Each row is a point on a landscape with many peaks, with its height.
A climber steps from a point to the highest of its 2 nearest points, and stops where none of them is higher. Distance is the straight distance between rows; heights are no part of it.
J_948 (h 624): [ 96 135  90 115 129 175 179 102 142 158 180  66 131 194  97 107 134 140
 111 130 104  91 105]
J_440 (h 83): [144 133 148 120 121 116 103 131 159 114 120 169 111 135 147 139 138 160
 161 140 115 107 145]
J_327 (h 724): [121 136 109 125 199 138 175  89 166 172 187 117 107 165 112 105  93 132
 115 167 117 104 100]
J_225 (h 380): [115 132  94 169 173 125 171 125 126 143 167  79 136 128 124 109  91 103
 109 122 140 138 139]
J_567 (h 265): [143 136 110 127  52 111 119 119 145  80  74 137 190 145 132 112 115  79
 154  99 157 160 130]
J_91 (h 287): [161 123 181  86 154 104 133  61  80 130 118 182 143 111 134 135 153 104
  92 152 163 126  86]
J_221 (h 462): [133  97 116  95 101 158 126  94 135 167  98 129 141 127  77 103 122  93
  75 118 162 132  77]
J_671 (h 313): [150 129 115 146 148 116 159  81 131 115 146 122 156 158 153  82 123 115
 144 158 142 125 131]
J_364 (h 550): [105 140 142  65 147 157 175  74 106 158 190 106 111 194  99 134 141 121
  81 145 102  75  64]
J_755 (h 335): [103 125 114 164 134 122 126 179 129 143 143 105  97 109 120 140 101 133
 125 103 121 117 160]
J_885 (h 298): [137  95 166  85  85 152  77 121  97 137  76 160 123  86 111 140 170 140
  93 112 135 125  98]
J_508 (h 245): [118 110 103 159  91 159  80 162 105 114  95  98 147  95 143 114 153 151
 149 127 120 134 155]
J_702 (h 163): [122 130 139 151 168 133 161 117  50 108 163  89 148 101 170 133 173 137
 138 134 124 146 162]
J_445 (h 144): [141 167 115 144  74  77 106 158 190  64  77 164 159 165 136 145  98 114
 208 117 123 157 146]
J_370 (h 45): [107 114 145 103  51 130  98 170 162 132  91 158 104 124  86 154 124 122
 120  75 122 107 133]
J_135 (h 424): [137 109 119 113  94 142 104 121 159 142  91 139 130 125  96 110 111 105
 106 118 144 130 101]
J_680 (h 428): [105 136 116 169 186 127 169 140  94 149 193  71  97 120 124 133 100 121
 107 126 125 132 137]
J_15 (h 325): [125 132 101 145  43 123  91 160 153  89  68 125 166 132 114 130 114 100
 159  96 140 150 140]
J_200 (h 107): [ 92 127 130  97  92 140 147 175 193 165 154 142  82 153  85 154 112 146
 126  77  97  82 142]
J_701 (h 132): [133 136 186  93 148 112 142 117 135 142 160 184  84 141 130 158 142 157
 123 133 112  78 118]
J_448 (h 235): [149 147  97 175 133  96  93 146 158 105  95 125 151 117 146 106  80 115
 155 144 137 160 135]
J_586 (h 761): [126 157 128 115 217 110 201  70 148 160 195 126 127 162 119 117  92 101
 103 168 132 111  92]
J_480 (h 542): [112 134 168 122 135 100  98 182  84 118 106 138 101  59 126 183 141 126
 111  87 136 144 160]
J_672 (h 108): [142 142 172 118 159 107 135 114 132 112 146 173 116 132 160 150 156 161
 152 147 117  96 148]
J_464 (h 553): [140 115  84 176 183 130 110 120 156 156 122  98 127  95 112  82  63 103
 100 157 146 159 108]
J_677 (h 90): [111 112 118  90  85 159 132 152 205 167 141 147  81 175  90 124 126 161
 142 109  93  90 127]
J_98 (h 534): [122 104 111 172 161 134 110 140  65 149 128  84 116  66 120 119 109 117
  88 122 147 167 130]
J_42 (h 359): [115 144 173 115 170 135 161 117 104 129 202 138  94 155 158 158 165 181
 140 149  85  75 131]
J_802 (h 757): [106 136 174 119 127 109 137 172  89 127 147 135  87  93 124 186 147 134
 114  85 128 116 159]
J_241 (h 304): [120 151 180 122 181 127 163 124  86 108 183 133 119 124 173 170 186 165
 156 140  97  96 160]
J_979 (h 371): [152 110 109 148 113 166  81 115 106  98  81 105 183 103 170  88 181 149
 166 165 118 152 135]
J_37 (h 566): [109 140 178 100 121 125 164 146  72 125 176 124  93 124 125 188 162 135
 105  87 123 106 132]
J_499 (h 251): [155 145 209  88 174  80 148  83  94 122 140 195 120 110 141 167 145 111
  97 136 155 113 106]
J_898 (h 75): [140 102 109  93  80 155 104 152 222 149 110 170  78 191 104 120 127 160
 161 137  97 115 128]
J_826 (h 266): [141 163 115 177 130  88  81 163 141  81  81 128 165 105 167 125 108 136
 185 145 123 168 150]
J_970 (h 205): [110 125 149 123 125 139  90 190 127 121 111 141 105  96 151 158 171 183
 168 118  81 101 178]
J_578 (h 399): [103 131 151 134 178 147 151 124  85 145 205 105  83 136 141 139 146 172
 116 155  83  94 119]
J_112 (h 229): [119 107 146 113  64 154  71 157 103 115  72 141 140  92 124 148 171 142
 126  97 125 129 132]
J_99 (h 382): [142 124 117 135  83 125  78 148 164 113  73 143 133 121 114 123 106 118
 137 123 137 144 114]
J_296 (h 124): [123 121 113 169 151 145 160  99  55 113 160  68 165 131 167  95 162 142
 135 149 126 144 149]
J_18 (h 272): [ 96 122 135 143 114 132 105 197 116 134 133 122  88  96 130 153 138 164
 139 107 100 104 174]
J_34 (h 299): [109  94 143 129 127 146  89 177  65 160 115 112  87  49 103 144 140 147
  79 105 115 147 129]
J_719 (h 181): [ 91 123 100 150 118 168 165 142  75 140 183  44 118 157 119 124 148 144
 117 110 110 108 134]
J_304 (h 443): [179 129 130 103 128 114 100 106 187 119  99 189 109 170 140 112 126 135
 159 184 132 133 103]
J_620 (h 342): [138 136 107 141 162 111 167  94 151 136 145 119 153 142 126  99  92  90
 117 134 154 138 125]
J_601 (h 340): [130 101 144 130 133 134  73 143  87 146  93 133 110  56 114 133 133 135
  80 121 133 149 110]
J_106 (h 674): [111 135 113 135 168 151 178  90 120 150 194  81 121 183 123 107 123 137
 117 157 105  95 105]
J_703 (h 484): [138 109 133 131 153 147 130  88 128 152 153 133 108 149 128  94 135 152
 123 176 118 101 101]
J_202 (h 478): [177 131 133 108 123 115 126  87 164  99 119 174 135 183 170 103 158 147
 182 184 128 120 131]
J_886 (h 374): [152 101 144 106 112 127 124  79  71 132  95 141 161 106 125 125 140 101
  87 121 170 150  94]
J_658 (h 234): [128 148 172 132 172 109 169 115  69 102 172 126 136 113 168 159 164 134
 133 127 128 127 155]
J_648 (h 517): [126 139  78 161 174 113 125 134 186 151 115 111 141  90 100 107  48  85
  98 130 155 167 123]
J_789 (h 400): [ 96 141  93 169 150 109 141 183 165 140 135 102 115 105 109 142  66 100
 122  94 136 140 169]
J_489 (h 268): [145 138 126 139 111 101 145 101 125  91 122 134 172 148 161 102 127 105
 152 124 149 136 146]
J_867 (h 217): [131 148 108 144 110  93 145 129 159  95 113 129 168 141 137 119  91  83
 148 103 152 145 154]
J_313 (h 203): [152 140 129 136  87 101 102 116 103  82  67 144 191 104 149 120 122  95
 136 113 159 172 120]
J_158 (h 605): [158 148 112 108 157 101 140 109 225 135 124 178 117 171 124 121  82 112
 156 156 138 137 126]
J_933 (h 318): [117 157 118 176 151  90  91 189 106  88  96 109 153  73 167 147 117 131
 166 127 124 160 182]
J_66 (h 552): [175 147  83 138 146 108 119 121 224 116 101 158 130 180 142  98  75 114
 177 175 130 169 121]
J_951 (h 210): [154 122  80 168 113 134 103 120 160 111 101 106 155 140 144  75 102 118
 157 160 136 156 129]
J_276 (h 140): [115 127 161 103  81 140  97 161 132 105 103 157 126 118 144 164 189 167
 165 105  97  93 163]
J_337 (h 200): [ 99 108  99 161  76 159 119 169  85 123 119  80 137 117 129 122 151 139
 135  99 132 125 166]
J_653 (h 189): [138 101  78 167 107 157 117 107 126 127 117  82 161 142 135  67 126 126
 138 150 138 138 131]
J_283 (h 324): [159 102 158  83 128 127 120  57  80 155  95 168 147 110 107 118 139  92
  75 143 173 135  62]
J_332 (h 176): [120 134 208  69 119 105 147 141 114 144 155 183  75 120 102 187 142 129
  85  84 123  85 104]
J_710 (h 170): [116 125 130 127  56 138  76 172 140  97  82 143 136 119 132 148 161 151
 167 110 111 118 156]
J_118 (h 509): [187 142  91 155 144 112  98 120 187  99  97 156 134 175 176  88 105 148
 198 201 119 173 125]
J_43 (h 420): [147 118 104 150  97 150 106 115 133  90 109 116 167 147 175  88 172 159
 188 163 116 131 156]
J_466 (h 178): [131 165  95 154  93  78 129 150 186  72  89 135 179 150 134 123  74  81
 182 106 137 166 151]
J_429 (h 513): [157 121 135 128 150 131 123  86 141 122 140 153 124 154 155  98 153 159
 156 184 121 108 125]
J_411 (h 257): [104  97 133 137 111 161 112 156  64 152 132  94 105  88 115 129 155 148
  97 108 121 130 130]
J_931 (h 459): [128 117 116 173 172 128  95 150  54 122 107  83 141  47 152 129 130 123
 113 135 142 180 153]
J_934 (h 218): [108  97 113 150 119 173 132 122  75 152 149  77 123 131 117 104 152 150
 102 130 122 119 116]
J_983 (h 131): [ 95 131 162  87 112 131 159 168 144 162 172 136  75 137  86 172 120 134
  93  72 101  82 118]
J_767 (h 581): [113 125 131  88 115 162 169  95 138 157 168 109 118 189  96 120 144 135
 106 127 113  79  88]
J_267 (h 725): [125 169 111  91 199  97 207  68 185 159 173 149 152 152 105 115  92  82
  97 154 159 127  97]
J_334 (h 469): [170 130 100 147  97 137  86 129 172  87  84 144 148 161 170  96 148 153
 197 183 115 155 131]
J_366 (h 498): [ 93 135 132  90 179 150 170 112 129 184 190 103  92 135  77 139 101 115
  54 125 107 110  72]
J_488 (h 524): [ 98 153 139  59 155 146 187  99 148 167 195 121 106 173  83 151 122 118
  72 119 110  81  73]
J_842 (h 381): [132 139 118 178 163 100 113 150  97 107 121 108 144  82 162 126 111 119
 133 133 141 160 164]
J_410 (h 303): [136 121 119 150 101 142  88 136  83  96  78 107 184  86 161 120 160 129
 147 124 136 161 148]
J_113 (h 68): [103 129 109 117  68 124 105 178 204 125  94 147 116 138  87 150  96 112
 147  82 121 122 146]
J_418 (h 94): [121 135 119 124  50 118  90 172 196  94  82 161 124 158 110 148 116 133
 181 105 113 126 147]
J_292 (h 465): [109 151  93 147 170 108 160 142 196 146 146 121 129 113 102 133  64  94
 108 107 147 145 146]
J_3 (h 592): [119 102 102 165 172 144 122 133 113 171 140  87 109  90  99 103  85 112
  78 132 139 147 112]
J_67 (h 446): [122 123 133 152 170 129 140 126 120 148 167 118  96 129 134 123 120 155
 125 148 113 105 132]
J_19 (h 213): [135 150 209  87 145  85 159 117 102 120 154 182 102 119 128 190 145 118
 101  99 145 100 122]
J_134 (h 162): [129 112  94 179 126 148 123 120  86 110 127  80 168 117 164  82 147 137
 146 146 134 146 154]
J_297 (h 405): [127 120 145 133 123 112  76 160  80 123  78 132 126  53 122 161 124 116
  94  96 148 167 131]
J_6 (h 508): [124  89 110  96  90 170 151  69  81 166 109  94 159 148  87 106 142 100
  73 109 157 133  73]
J_433 (h 360): [130 107 193  79 123 143 110 110  80 144 119 169 108  94 114 152 177 145
  84 120 125 108  96]
J_146 (h 444): [128  88 124 125 107 154 129  94  64 150 114 102 146 113 112 115 140 113
  82 113 154 143  99]
J_687 (h 650): [154 152 131  90 172  93 173  81 202 143 149 182 124 174 121 122  99  99
 138 153 148 113 112]
J_154 (h 445): [120 124 189  82 119 138 154 109  57 132 157 144 109 121 123 172 181 137
  91 103 128 108 105]
J_115 (h 225): [145 126 146 123 129 122 108 121  64  93  79 126 182  74 164 144 166 115
 131 111 145 170 144]
J_988 (h 154): [ 86 124 109 154  96 152 153 178  81 132 162  69 112 135 125 142 146 142
 135  90 120 109 167]
J_977 (h 117): [153 140 111 122  69 115  99 146 208  92  76 166 132 176 126 131 111 124
 184 138 123 147 126]
J_153 (h 690): [135 168  94  88 173  98 204  75 224 146 161 166 156 172 112 104  99  90
 129 159 160 135 117]
J_582 (h 473): [105 132 121 140 199 141 169 113 111 172 194  82  97 130 100 125  92 118
  77 139 117 123  96]
J_175 (h 152): [117 124 176  99 137 126 142 137 119 156 166 152  76 126 107 158 132 148
  94 110 108  88 107]
J_604 (h 156): [154 136 127 140 126  95 102 116  61  87  61 124 197  66 167 128 125  94
 121 115 163 204 122]
J_209 (h 58): [131 112  83 133  79 156 103 157 210 129 111 137 103 184 121 110 119 156
 183 133 103 121 151]
J_486 (h 57): [141 125 108 141  98 132 114 134 174 109 123 139 125 170 150 113 134 157
 186 144 116 115 158]

Where does a climber stop that starts at each point below?
J_719 | J_802
J_296 | J_429
J_418 | J_586
J_680 | J_586
J_710 | J_802
J_134 | J_3
J_979 | J_586
J_970 | J_3

Call two points neighbours if one is among the 2 nearest of the other. Go from one point of each pair to the other, from neighbour to neighbour, staying as high as possible. Name the lowest point that can't be avoided.
J_6 and J_410 | J_604
J_3 and J_6 | J_276
J_410 and J_802 | J_988
J_586 and J_429 | J_304
